Each row is a point on a landscape with many peaks, with its height.
A climber steps from a point to the highest of its 2 nearest points, and stops where none of them is higher. Distance is the straight distance between rows; heights are no part of it.
z84: [1.365, -2.288, 0.422, 1.355, -2.267, -2.782, 4.538, -1.317, -1.297, 0.683, 1.277, 0.705, 0.923, -4.033, 3.955, -1.186, -0.667, -0.976, 0.020, -4.204, -1.666, 3.136, 3.624, -0.719, 5.493, -1.658]  (h 13.9)
z552: [4.097, 3.797, -1.152, 0.144, 2.662, 6.019, -3.964, -1.751, 1.227, -0.705, -1.417, -1.011, -1.128, 1.941, 0.411, 1.503, -3.149, -1.883, -2.588, 2.571, -0.002, 4.103, -1.670, -1.795, 2.008, -5.118]  (h 41.2)
z618: [-4.237, -1.047, -0.603, -1.886, 3.862, -1.703, 0.757, 3.434, -0.789, 2.258, -0.938, 0.180, 1.377, -0.911, 0.270, -1.717, 1.509, 1.479, 1.812, -2.401, -2.088, -5.900, -0.233, -3.188, -5.025, 3.492]  (h 18.4)
z495: [-1.766, -2.152, 0.802, -2.648, -6.077, -2.293, -2.427, 5.133, -2.087, -2.018, 1.152, -3.115, -1.408, 0.343, -1.128, 1.678, 0.192, 2.383, 0.494, 1.049, 3.059, 0.848, -0.195, 4.676, 1.268, 5.415]  (h 4.4)
z234: [-1.635, 2.191, -2.839, 3.082, -0.952, 7.354, -3.457, -1.726, -0.161, -1.291, -1.040, 0.225, -0.954, -1.426, -4.086, 1.095, 1.591, -1.612, 4.580, 5.720, 4.066, 2.971, 0.626, 3.605, -2.587, 2.773]  (h 9.7)
z383: [-1.039, 0.955, -1.362, 1.344, -1.255, -2.432, 3.271, -4.972, 2.541, 0.972, 0.351, 3.090, 1.114, 1.067, -0.819, -3.438, 1.757, -1.628, -0.201, 0.033, -1.911, 1.475, 2.461, 2.545, 4.301, -3.657]  (h 43.7)
z51: [0.413, -2.631, 0.764, -2.197, -1.014, -6.058, 1.110, 1.569, -2.455, 0.788, 0.569, -1.551, 2.266, -1.331, 1.956, -0.766, -0.945, 2.371, -0.442, -4.147, 0.020, -3.543, 0.642, -1.606, -0.261, 1.454]  (h 20.8)
z193: [4.137, 1.466, 1.158, -2.950, -0.457, -1.913, 2.871, -0.473, 2.555, -1.670, -1.084, -1.630, -0.175, 2.065, 0.104, -0.441, -0.426, -1.113, -3.112, 0.594, -0.829, 2.898, -0.456, 0.584, 6.097, -5.933]  (h 50.3)
z271: [-4.609, -1.318, -0.001, 1.270, 4.343, 1.186, 0.908, 3.197, 1.498, 1.609, -0.997, 2.572, 0.468, -1.471, 0.351, -1.148, 2.840, 0.791, 2.810, -1.494, -2.544, -4.273, 0.750, -2.699, -5.663, 4.994]  (h 21.4)
z164: [-4.776, -0.282, 1.566, -6.152, -3.117, -2.287, -1.208, 4.778, -1.995, -1.230, -0.094, -2.616, -0.083, 0.482, -0.044, -0.391, 1.750, 1.067, -0.698, 2.342, 1.533, -3.437, -1.962, 1.991, -0.160, -1.119]  (h 32.8)
z733: [6.748, 1.826, 2.878, 1.516, 1.672, -0.827, 1.863, 2.575, 0.865, -2.239, 0.467, -0.472, -1.096, 0.555, 2.598, 1.770, -3.089, 1.338, -2.735, -2.034, -1.733, 4.535, -0.414, -4.004, 5.519, -2.418]  (h 51.8)
z238: [4.313, 3.703, 1.919, -1.657, 4.204, 1.891, -0.764, 1.363, 3.196, -2.964, -0.802, -0.618, -3.559, 3.169, -0.326, 2.770, 0.334, -1.535, -3.152, 2.762, -2.813, 0.714, -3.722, -1.265, 2.611, -5.074]  (h 42.2)
z671: [-0.864, -1.472, -0.052, 3.287, -1.852, -2.116, 2.040, -0.208, 0.122, -0.445, 1.854, 0.713, -1.658, -0.298, 0.644, 1.224, -1.346, 0.028, 1.991, -1.019, 0.003, 2.294, 1.181, 0.777, 0.238, 3.378]  (h 25.4)
z223: [-2.590, -1.569, 1.048, 4.546, 3.206, 3.398, 0.923, 2.737, -0.547, 1.410, -0.341, 1.951, -0.488, -3.017, 1.644, -0.610, 0.879, 0.055, 2.997, -3.171, -1.179, -2.231, 1.673, -4.746, -4.828, 5.735]  (h 25.0)
z630: [-5.698, 0.179, -0.781, -0.558, -0.637, 0.538, 1.488, 0.781, -0.340, 0.306, 0.690, 1.067, -0.425, -0.517, -1.019, -0.093, 1.962, -0.817, 2.000, 3.080, 1.790, -2.110, -0.509, 2.820, -2.209, 0.752]  (h 16.0)
z184: [2.411, 2.371, -2.325, 5.388, -0.491, 5.216, -4.722, -1.611, -0.772, -0.710, -0.203, -0.063, -2.342, 0.168, -1.734, 1.276, -2.214, -0.141, 2.991, 2.466, 2.286, 3.155, -0.483, -0.432, -1.292, 3.935]  (h 6.7)
z196: [2.139, -0.015, -0.507, -5.168, -2.533, -6.056, -1.918, -0.101, 0.404, -1.173, -1.021, -2.054, 1.419, 3.419, -2.777, -0.173, 1.335, 3.933, -1.376, 0.534, 0.599, -3.298, -2.942, 3.371, 0.623, -1.197]  (h 45.1)
z945: [-2.177, 2.610, 3.008, 0.270, 3.728, 5.315, 0.595, 0.918, 0.876, -0.165, -2.310, 1.684, -2.325, -1.812, 3.083, -0.722, 0.947, -3.548, 0.018, 2.623, -4.045, 0.225, -0.585, -3.734, -1.376, -3.297]  (h 40.2)
z173: [4.252, 0.496, -2.904, -1.759, -1.752, -2.778, -2.511, -4.806, 0.734, 0.780, 0.702, -1.462, 1.490, 2.448, -2.732, 0.346, -0.317, 0.428, -1.587, 0.252, 0.825, 0.624, -0.948, 3.414, 1.489, -1.552]  (h 26.8)
z361: [-1.453, -2.210, 2.207, -1.492, -2.802, -1.554, -1.161, 5.307, -2.632, -1.625, 2.364, -2.322, -1.534, -0.367, 0.122, 1.134, -0.248, 1.200, -0.591, 1.223, 1.145, -0.429, -0.704, 1.668, -0.651, 3.382]  (h 6.0)
z846: [-0.961, 2.648, 2.149, -2.415, 4.095, 5.819, -1.288, 1.717, 0.431, -0.780, -0.951, -0.938, -1.983, -0.533, 1.191, -0.511, 1.832, -3.239, -1.978, 3.233, -2.465, -2.051, -2.559, -2.986, -3.698, -3.452]  (h 48.8)
z251: [-2.717, 2.369, 0.240, 0.177, 2.456, 6.470, 0.678, -1.288, 1.599, 0.190, -0.467, 1.922, 0.102, -1.415, 0.381, -0.719, 1.251, -4.231, 0.308, 2.283, -0.665, 0.345, 0.292, -1.791, -1.080, -4.085]  (h 33.3)
z130: [5.082, -0.238, 1.781, -1.587, -2.713, -1.584, 2.124, 0.986, -2.468, -0.615, -0.313, -3.805, -0.157, -0.336, 2.021, 0.823, -2.264, 1.345, -2.546, -2.176, 0.776, 4.215, 1.168, -0.737, 5.110, -3.070]  (h 34.6)
z138: [4.556, 2.738, -1.278, 3.255, 1.323, 2.743, -0.984, -1.937, 2.320, -0.326, -0.436, -0.667, -0.957, 2.133, -0.420, 1.075, -1.478, -1.713, -1.668, 1.300, -1.377, 3.734, 0.087, -2.017, 1.595, -3.865]  (h 36.9)
z186: [4.166, -1.409, 2.866, -3.108, -2.765, -2.811, 1.644, 2.241, -2.685, -0.030, -0.367, -3.267, 1.713, -0.618, 1.518, 0.888, -2.347, 2.440, -3.900, -4.079, 0.351, 1.272, 0.904, -1.297, 2.125, -0.276]  (h 28.6)
z793: [0.578, 0.172, -2.348, -3.377, -0.433, -3.846, -2.377, -2.123, 0.814, 0.174, -0.458, 0.064, 0.946, 4.180, -3.087, 0.076, 1.532, 1.218, -0.148, 1.340, 0.473, -3.358, -1.663, 3.679, -1.089, 0.749]  (h 53.0)
z728: [-2.930, 0.816, -1.756, 2.554, -1.694, 2.345, 1.782, -5.843, 2.202, 0.789, 0.221, 2.694, 0.267, -0.945, -2.807, -3.449, 0.539, -2.988, 0.861, 1.421, 1.564, 1.981, 2.570, 3.274, 2.454, -3.163]  (h 43.1)
z32: [-3.119, 1.804, -0.223, 0.620, 1.155, 5.272, 2.442, -4.262, 1.585, 1.586, -0.911, 1.483, 0.624, -2.877, 1.349, -3.192, 1.058, -5.332, -0.144, -0.505, -1.972, 1.909, 1.729, -1.447, 0.116, -4.815]  (h 27.7)
z439: [6.167, 2.522, 0.106, 3.044, 3.277, 1.058, -0.473, -0.540, 1.266, -0.886, -0.659, -0.035, -0.929, 1.503, 1.027, 1.563, -3.639, -0.270, -2.374, -1.189, -1.273, 4.712, -0.435, -3.829, 4.199, -3.463]  (h 43.0)
z908: [-4.468, -1.276, -0.480, 2.016, 2.630, 0.726, 2.692, -2.380, 3.778, 1.929, -2.660, 4.520, 3.367, -1.560, -1.126, -3.258, 4.632, -0.418, 2.894, -2.437, -1.037, -2.949, 2.137, -2.174, -2.962, 1.331]  (h 36.6)
z74: [-0.524, -0.397, 2.095, 5.219, 4.791, 2.808, 0.400, 3.685, 0.391, 0.162, -0.717, 2.508, -2.631, -1.412, 2.723, 0.683, -0.881, -0.323, 2.011, -2.470, -3.517, -1.682, -0.072, -5.390, -2.859, 4.597]  (h 28.5)
z282: [-3.220, 0.012, -1.525, 1.358, -1.488, -0.033, 3.253, -4.338, 2.788, -0.621, 1.251, 3.333, -1.167, 0.703, -1.318, -3.005, 2.259, -1.957, 1.457, 2.146, -0.440, 0.924, 2.286, 5.439, 3.644, -2.753]  (h 56.5)
z228: [-0.336, -0.740, -2.828, 2.529, -2.458, -2.111, 0.709, -3.363, 0.292, 1.830, 1.174, 0.815, -0.207, 0.816, -1.905, 0.752, -1.256, -0.521, 1.893, 0.181, 2.042, 1.350, 1.638, 2.821, -0.311, 2.425]  (h 29.4)
z901: [2.081, -1.257, -3.160, 0.289, 0.477, -4.981, 1.201, -6.055, 1.654, 3.103, 0.383, 1.176, 5.150, 2.613, -2.318, -2.463, -0.744, 0.969, -0.689, -3.690, -0.394, -1.680, 0.495, -0.562, 0.480, -1.797]  (h 31.3)
z69: [-5.466, 0.909, -1.048, 2.487, -0.344, 6.534, -1.184, 0.406, 0.502, -0.813, -0.175, 1.201, -1.827, -0.191, -3.403, 1.430, 1.333, -1.402, 4.645, 5.392, 2.606, 0.554, -0.582, 3.722, -3.812, 3.503]  (h 11.6)
z650: [-1.633, -2.123, -0.905, 1.934, -3.017, -3.489, 2.935, -2.418, -1.302, 0.945, 1.199, 1.589, 1.394, -2.645, 2.123, -1.351, -0.150, -0.569, 1.046, -1.697, -0.050, 0.553, 3.035, 1.147, 1.564, 0.196]  (h 28.7)
z496: [-1.569, 0.158, -1.205, 3.314, -1.673, -1.664, 3.781, -3.476, 1.723, 1.552, 1.005, 3.137, -0.115, -2.245, 2.167, -2.816, 0.936, -1.811, 0.948, -1.357, -1.571, 1.229, 2.769, 1.028, 3.490, -1.297]  (h 35.1)
z443: [1.397, 1.263, 1.827, -1.644, -1.082, -2.978, 3.939, -0.762, 2.081, -1.636, 0.288, 1.398, -1.148, 0.906, 0.939, -1.386, 1.778, -0.972, -1.160, 0.406, -1.472, 1.366, -0.039, 2.180, 6.390, -4.190]  (h 42.6)
z66: [1.206, 1.367, -3.135, 4.509, -1.903, 4.872, -4.074, -2.531, 0.097, -0.596, 0.131, 0.181, -0.645, -0.038, -3.534, 1.914, 0.670, -0.814, 4.568, 3.136, 3.822, 3.332, -0.125, 3.628, -2.720, 5.436]  (h 8.2)
z581: [-5.966, -1.201, -0.374, 0.015, 2.441, 1.312, 1.331, 1.661, -0.139, -0.047, 0.518, 1.416, -0.946, -0.490, -0.430, 0.089, 1.919, 0.508, 1.891, 1.075, -0.883, -3.731, 0.255, 0.481, -3.961, 3.995]  (h 18.5)
z834: [-1.988, 0.092, -0.050, 3.436, -1.760, 2.152, 3.181, -4.090, 0.746, 0.947, 1.261, 2.335, -0.239, -2.947, 1.650, -2.995, -0.657, -3.273, 1.924, -0.176, -0.857, 4.544, 3.787, 0.729, 3.238, -2.721]  (h 28.3)
z303: [3.897, 0.439, 3.719, -0.812, -0.582, -1.145, 1.243, 3.678, -1.743, -1.788, -0.954, -2.098, -2.145, -1.020, 2.442, 2.035, -2.448, 0.833, -2.096, -2.336, -0.595, 2.338, -0.074, -1.694, 5.252, -1.501]  (h 41.8)
z972: [0.828, -0.700, -1.189, -0.445, -2.615, -6.340, -0.127, -2.325, 1.232, -0.208, 0.657, 0.996, 0.823, 3.097, -2.403, -0.147, 1.357, 2.364, 0.629, 0.443, -0.446, -1.725, -0.703, 3.225, 0.013, 0.583]  (h 45.2)
z971: [-1.410, -1.763, -1.611, -4.922, 1.945, -2.755, -2.439, 1.917, -1.571, 1.986, -0.710, -2.232, 1.945, 1.402, -2.320, 0.265, 0.079, 2.594, -1.762, -0.276, 1.453, -5.347, -3.035, -1.705, -5.828, 0.476]  (h 14.0)
z262: [-4.886, -1.153, 0.909, -4.022, -5.006, -0.746, 2.823, 1.263, -2.868, -1.797, 1.054, -2.095, 2.168, -3.514, 2.548, -1.402, -0.516, -0.903, 0.184, 0.025, 0.649, 0.935, 1.852, 3.104, 4.247, -2.930]  (h 14.3)
z56: [-2.960, -3.698, -0.132, -1.305, -3.345, -4.376, 1.781, 0.274, -1.390, -0.091, 2.213, -0.694, 2.714, -1.899, 1.903, -1.096, 0.731, 1.136, 2.180, -1.834, 1.556, -1.088, 1.664, 1.757, 1.163, 1.357]  (h 23.3)
z3: [2.159, 2.060, 0.721, 0.151, 2.156, 3.230, -4.560, 1.441, 0.224, -0.584, -1.219, 0.008, -3.502, 2.911, -1.392, 3.131, 0.885, 0.285, -1.806, 3.008, 0.047, -0.280, -3.871, 0.321, -3.314, 0.519]  (h 37.6)
z632: [-0.038, -2.611, 3.550, -0.371, -0.928, -2.036, 1.744, 4.970, -1.597, -1.466, 0.430, 0.381, -0.732, -1.982, 4.063, 0.028, -0.763, 1.363, 0.281, -2.962, -2.743, 0.416, 0.504, -2.425, 2.303, 2.289]  (h 29.5)
z427: [2.520, 3.710, 0.041, -1.134, 3.522, 4.614, -3.584, 1.155, 1.751, -1.579, -1.326, 0.145, -2.276, 2.927, 0.649, 1.919, -1.783, -2.001, -2.367, 3.594, -1.728, 0.498, -3.351, -1.827, -0.216, -3.905]  (h 47.7)
z557: [-4.042, -1.726, 0.927, -4.648, -4.029, -4.040, 2.730, 1.022, -3.875, -0.246, 1.094, -1.934, 3.991, -3.911, 1.519, -2.676, -0.768, 0.747, 0.862, -1.535, 1.272, -1.906, 1.894, 2.200, 1.889, -1.150]  (h 18.6)
z399: [2.236, -0.600, -1.442, -3.345, 2.240, -0.894, -4.739, -0.396, -0.703, 1.189, -0.373, -1.078, 0.786, 2.072, -2.140, 1.861, 0.283, 1.384, -2.998, 1.177, 1.408, -3.961, -2.530, -0.429, -5.414, 0.279]  (h 12.3)
z398: [0.052, 0.634, -1.018, -1.650, -3.965, -4.469, 0.395, -3.106, 2.552, -2.188, -0.191, 0.683, -0.566, 3.888, -2.255, -1.136, 2.373, 0.766, 0.141, 1.786, 0.816, -0.470, -0.343, 5.163, 2.507, -1.312]  (h 38.4)
z129: [3.858, 3.104, 1.017, -2.168, 2.022, 2.989, -5.122, 1.708, 1.052, -2.187, -1.048, -1.297, -2.972, 2.637, -1.408, 2.357, 0.841, 0.218, -2.621, 5.588, -1.038, 0.853, -3.793, 0.607, -0.392, -2.010]  (h 41.9)
z505: [-0.591, -2.432, 2.066, -2.750, 0.024, -3.999, 2.203, 4.497, -2.015, 0.336, -0.209, -0.434, 1.571, -2.902, 4.332, -0.631, 0.140, 2.328, -1.142, -5.007, -1.875, -2.866, 1.478, -2.707, 0.887, 2.341]  (h 24.5)
z962: [-2.628, 0.837, 0.829, -0.064, 3.427, 4.660, -0.445, 0.096, 0.241, 0.816, -0.829, 0.871, -0.975, 0.748, -0.283, 0.194, 1.740, -1.292, -0.317, 1.398, 0.696, -1.836, -1.102, -2.091, -4.742, 0.044]  (h 40.1)
z820: [2.085, -1.910, 1.621, -3.139, -2.551, -1.500, -2.314, 5.191, -3.863, -1.004, 0.701, -4.123, -1.292, -0.608, 0.529, 1.684, -1.335, 3.143, -2.148, -0.862, 1.259, -1.897, -0.762, 0.290, -0.535, 2.040]  (h 7.6)
z923: [4.311, 0.949, -1.242, 0.336, 0.675, -1.735, -2.291, -3.284, 1.918, 0.384, -0.626, 0.314, 0.581, 3.264, -2.315, 2.380, 0.410, 1.176, -1.991, 0.454, 0.663, 0.378, -1.654, 1.283, -0.466, 0.017]  (h 30.2)
z913: [0.102, -2.711, 0.180, 4.656, -3.144, -4.970, 3.792, -1.216, -0.327, -0.550, 2.706, 1.950, -1.567, -1.468, 3.065, -0.345, -1.072, 0.426, 3.130, -1.886, -0.926, 3.242, 3.279, 0.876, 3.291, 4.239]  (h 21.8)
z246: [-0.726, 2.013, 1.992, 4.222, 4.753, 7.780, -3.476, 2.166, -0.746, 0.614, -0.795, -0.038, -1.750, -1.035, 2.961, 1.160, -2.673, -1.129, 0.606, 0.082, -0.891, -0.388, -0.624, -6.233, -3.286, 0.412]  (h 39.8)
z949: [4.696, -1.504, 2.278, -1.382, -0.666, -2.220, -3.631, 5.752, -2.262, -1.103, 0.243, -3.361, -1.928, 1.980, -0.092, 2.140, -1.895, 4.312, -3.570, -1.324, 0.091, -1.390, -1.819, -1.878, -0.840, 3.465]  (h 9.2)
z240: [0.536, 3.118, 2.354, 0.563, 5.357, 6.508, -2.380, 1.808, 0.761, -0.043, -1.681, 0.825, -1.277, -0.061, 1.018, 0.922, -0.537, -2.302, -2.599, 2.640, -1.156, -0.632, -3.039, -5.774, -3.265, -2.903]  (h 58.9)
z621: [4.388, 0.296, 0.124, 1.203, 2.339, 0.077, -3.406, 0.204, 1.659, -0.590, 0.103, 0.602, -2.264, 3.201, -2.031, 2.094, 0.411, 2.260, -1.399, 1.005, -0.641, -1.170, -3.684, 0.499, -2.517, 2.190]  (h 34.0)
z512: [5.037, 3.016, 1.075, -1.768, 2.347, 1.217, 1.404, 0.292, 2.584, -2.815, -1.816, -0.564, -2.163, 2.456, -0.378, 0.668, -0.812, -1.932, -2.113, 2.687, -0.929, 3.282, -2.345, -1.239, 4.881, -6.309]  (h 43.3)
z119: [-6.652, 0.489, -2.625, -0.098, -0.524, 3.265, 0.691, 0.854, 0.280, -0.802, 1.874, 1.027, -1.392, 0.260, -3.352, 0.717, 2.736, 0.126, 4.024, 5.337, 2.345, -1.489, 0.225, 5.084, -3.361, 3.057]  (h 13.6)
z792: [-1.374, -0.938, -0.926, -6.421, -2.819, -5.180, -2.071, 2.754, -1.986, -1.005, -0.727, -3.349, 1.247, 1.055, -1.736, -0.445, 1.056, 2.616, 0.440, 1.250, 2.203, -2.797, -1.854, 3.900, -0.490, -0.353]  (h 38.5)
z832: [0.955, -2.366, 2.443, -2.753, -3.119, -1.298, 0.696, 2.980, -5.061, -0.483, 0.341, -3.064, 2.095, -2.500, 2.735, 1.781, -2.670, 0.746, -1.792, -3.180, 2.770, 1.722, 1.795, 0.259, 1.356, 0.263]  (h 23.5)
z176: [-0.715, -2.040, 0.848, -1.476, -4.148, -2.545, 4.234, 0.561, -2.635, -0.602, 0.415, -1.122, 2.554, -3.798, 3.340, -2.567, -0.865, 0.064, -0.525, -3.583, 0.420, 1.454, 3.953, 0.709, 4.945, -1.080]  (h 10.3)
z70: [1.096, -0.142, -0.401, -1.446, -2.983, -4.610, 2.279, -2.633, 1.677, -1.079, 0.771, 0.853, -0.533, 2.186, -1.449, -1.491, 0.758, 0.588, -0.903, 0.141, 0.449, 1.529, -0.148, 3.634, 5.954, -2.995]  (h 36.5)
z561: [-0.734, -0.966, 2.735, -1.838, -3.741, 0.234, 2.447, 1.253, -2.465, -1.201, 0.621, -1.709, 0.936, -3.719, 3.573, -0.868, -1.914, -1.254, -0.722, -1.071, 0.830, 2.939, 2.064, 1.590, 4.735, -2.281]  (h 10.6)
z365: [0.392, 0.437, -2.712, 7.941, -1.913, 3.689, -2.336, -2.144, -1.052, -0.116, 0.332, 0.085, -1.059, -0.954, -0.082, 2.179, -3.060, -0.511, 3.684, 0.731, 2.618, 4.215, 2.196, -1.283, -0.850, 5.402]  (h 5.5)
z946: [-2.898, 1.776, 0.175, 1.377, -1.068, 5.119, 2.569, -2.687, 0.615, 0.531, 0.048, 2.098, -1.328, -2.640, 2.351, -2.962, 0.311, -4.357, 0.854, 1.834, -1.287, 3.245, 2.180, 0.723, 3.141, -5.130]  (h 22.9)
z481: [-3.360, -0.337, -0.567, -1.149, 3.363, 3.659, -1.668, 0.057, 0.362, 1.153, -1.039, -0.352, 0.591, 0.653, -2.944, 0.850, 1.330, 0.711, 1.361, 2.619, 2.159, -3.498, -1.654, 0.010, -6.454, 1.722]  (h 35.4)
z668: [5.349, -1.225, -2.879, -1.276, -1.261, -6.808, -0.285, -4.448, 0.145, 3.882, 1.898, -1.530, 5.384, 2.357, -1.460, -0.285, -2.393, 1.174, -1.744, -4.959, 0.158, -0.590, 1.362, 0.417, 1.488, -1.407]  (h 27.1)
z31: [0.805, -0.644, 3.976, -1.245, -0.460, -0.532, 0.495, 3.709, -0.498, -1.629, 0.689, -0.742, -2.488, -1.192, 2.605, 1.092, -0.309, 0.391, -0.936, -0.971, -1.512, 0.257, -1.592, -0.698, 2.457, 0.229]  (h 34.9)
z634: [-2.193, -1.877, -1.772, 2.277, 1.784, -0.369, 2.739, -4.284, 1.638, 3.566, -1.654, 3.112, 5.117, -1.930, -0.630, -4.215, 2.298, -1.213, 2.105, -4.569, -0.667, -2.768, 3.279, -1.326, -1.301, 0.317]  (h 46.8)
z775: [0.860, -1.741, -1.284, 6.013, -1.462, 0.856, -0.667, -3.135, -1.300, 1.061, 1.592, 0.139, -0.075, -0.202, -0.534, 1.531, -2.407, 0.138, 2.634, -2.352, 1.970, 4.028, 3.476, -0.558, -1.884, 4.698]  (h 4.2)
z604: [-0.916, -1.262, -2.480, 1.600, 1.074, -2.246, 2.007, -4.438, 1.674, 2.068, -0.158, 1.801, 4.412, 0.555, -0.988, -2.641, 0.225, -0.868, 1.525, -2.539, 0.304, -1.766, 2.432, 0.656, -0.304, -0.423]  (h 37.5)
z669: [-2.368, 0.394, -3.297, -1.741, 2.402, -0.837, -2.584, 0.301, -0.222, 1.108, 0.095, -0.337, 1.745, 1.923, -4.559, 1.588, 2.299, 1.907, 1.043, 2.156, 1.924, -2.809, -1.502, 1.730, -5.445, 3.252]  (h 31.4)
z334: [3.798, -0.708, -3.486, -2.408, -1.154, -3.586, -2.166, -4.390, 0.747, 3.245, 0.183, -2.241, 4.751, 2.158, -2.901, -0.598, -0.532, 1.218, -2.851, -1.901, 1.851, -0.419, -0.177, 0.914, -0.378, -1.799]  (h 23.9)
z991: [0.099, 0.885, 2.401, 2.858, 4.826, 4.272, -1.770, 4.573, -0.648, -0.350, -0.893, 2.011, -3.388, -2.046, 3.778, 0.498, -1.582, -0.263, -0.009, -0.345, -3.915, -0.835, -2.418, -6.028, -3.456, 0.852]  (h 33.5)
z283: [-0.045, -0.132, -2.216, 1.142, 2.828, 0.106, -2.798, 0.827, 1.614, 1.017, -0.035, 0.883, -1.135, 3.025, -4.438, 2.725, 0.929, 3.338, 0.752, 1.250, 1.222, -2.892, -1.882, 0.662, -5.606, 5.281]  (h 28.4)
z336: [0.912, -1.904, 1.264, 3.595, -3.703, -3.097, 2.973, 1.038, -1.734, -1.225, 1.922, 0.034, -0.187, -3.760, 4.195, 0.328, -1.346, -0.758, 1.946, -3.393, -0.560, 4.121, 2.462, -0.263, 5.642, 1.748]  (h 17.8)
z800: [-2.120, -0.309, -0.300, -5.019, 3.294, -2.915, -0.398, 3.439, -1.525, 1.825, -0.865, -1.533, 1.937, 0.114, 0.035, -1.103, 1.142, 2.084, -1.509, -2.831, -1.532, -5.570, -3.036, -4.499, -4.395, 1.165]  (h 15.9)
z655: [-1.520, 0.942, 1.417, 2.213, 4.906, 7.454, -1.623, 1.277, 0.171, 1.148, -1.951, 1.334, -0.016, -0.800, 0.163, 1.083, 0.248, -1.596, 0.490, 1.135, -0.883, -2.589, -2.517, -6.061, -5.699, -0.265]  (h 47.6)
z161: [2.751, -0.604, 0.703, -3.698, 1.390, -1.704, -4.362, 3.230, -1.620, 0.249, -0.395, -2.664, -1.496, 1.285, 0.361, 1.986, -0.475, 3.100, -3.538, 0.453, -0.265, -2.203, -2.688, -1.153, -3.654, 1.773]  (h 10.7)
z663: [-0.914, 0.064, -1.782, 3.986, -1.271, 0.491, 2.053, -5.915, 2.191, 1.127, 1.016, 2.106, 0.666, 0.715, -3.289, -0.850, 0.554, -1.618, 1.516, 0.011, 2.281, 1.402, 2.289, 3.097, 0.426, 0.173]  (h 34.7)

Call two points neighbours if one is among the 2 nearest of the other. Go from one point of each pair to the other, from neighbour to neighbour, staying as high as possible. Name the lowest point that can't be avoided.
z427 and z793 | z70
z427 and z303 | z138
z733 and z496 | z946
z634 and z793 | z334
z240 and z733 | z283
z427 and z193 | z238
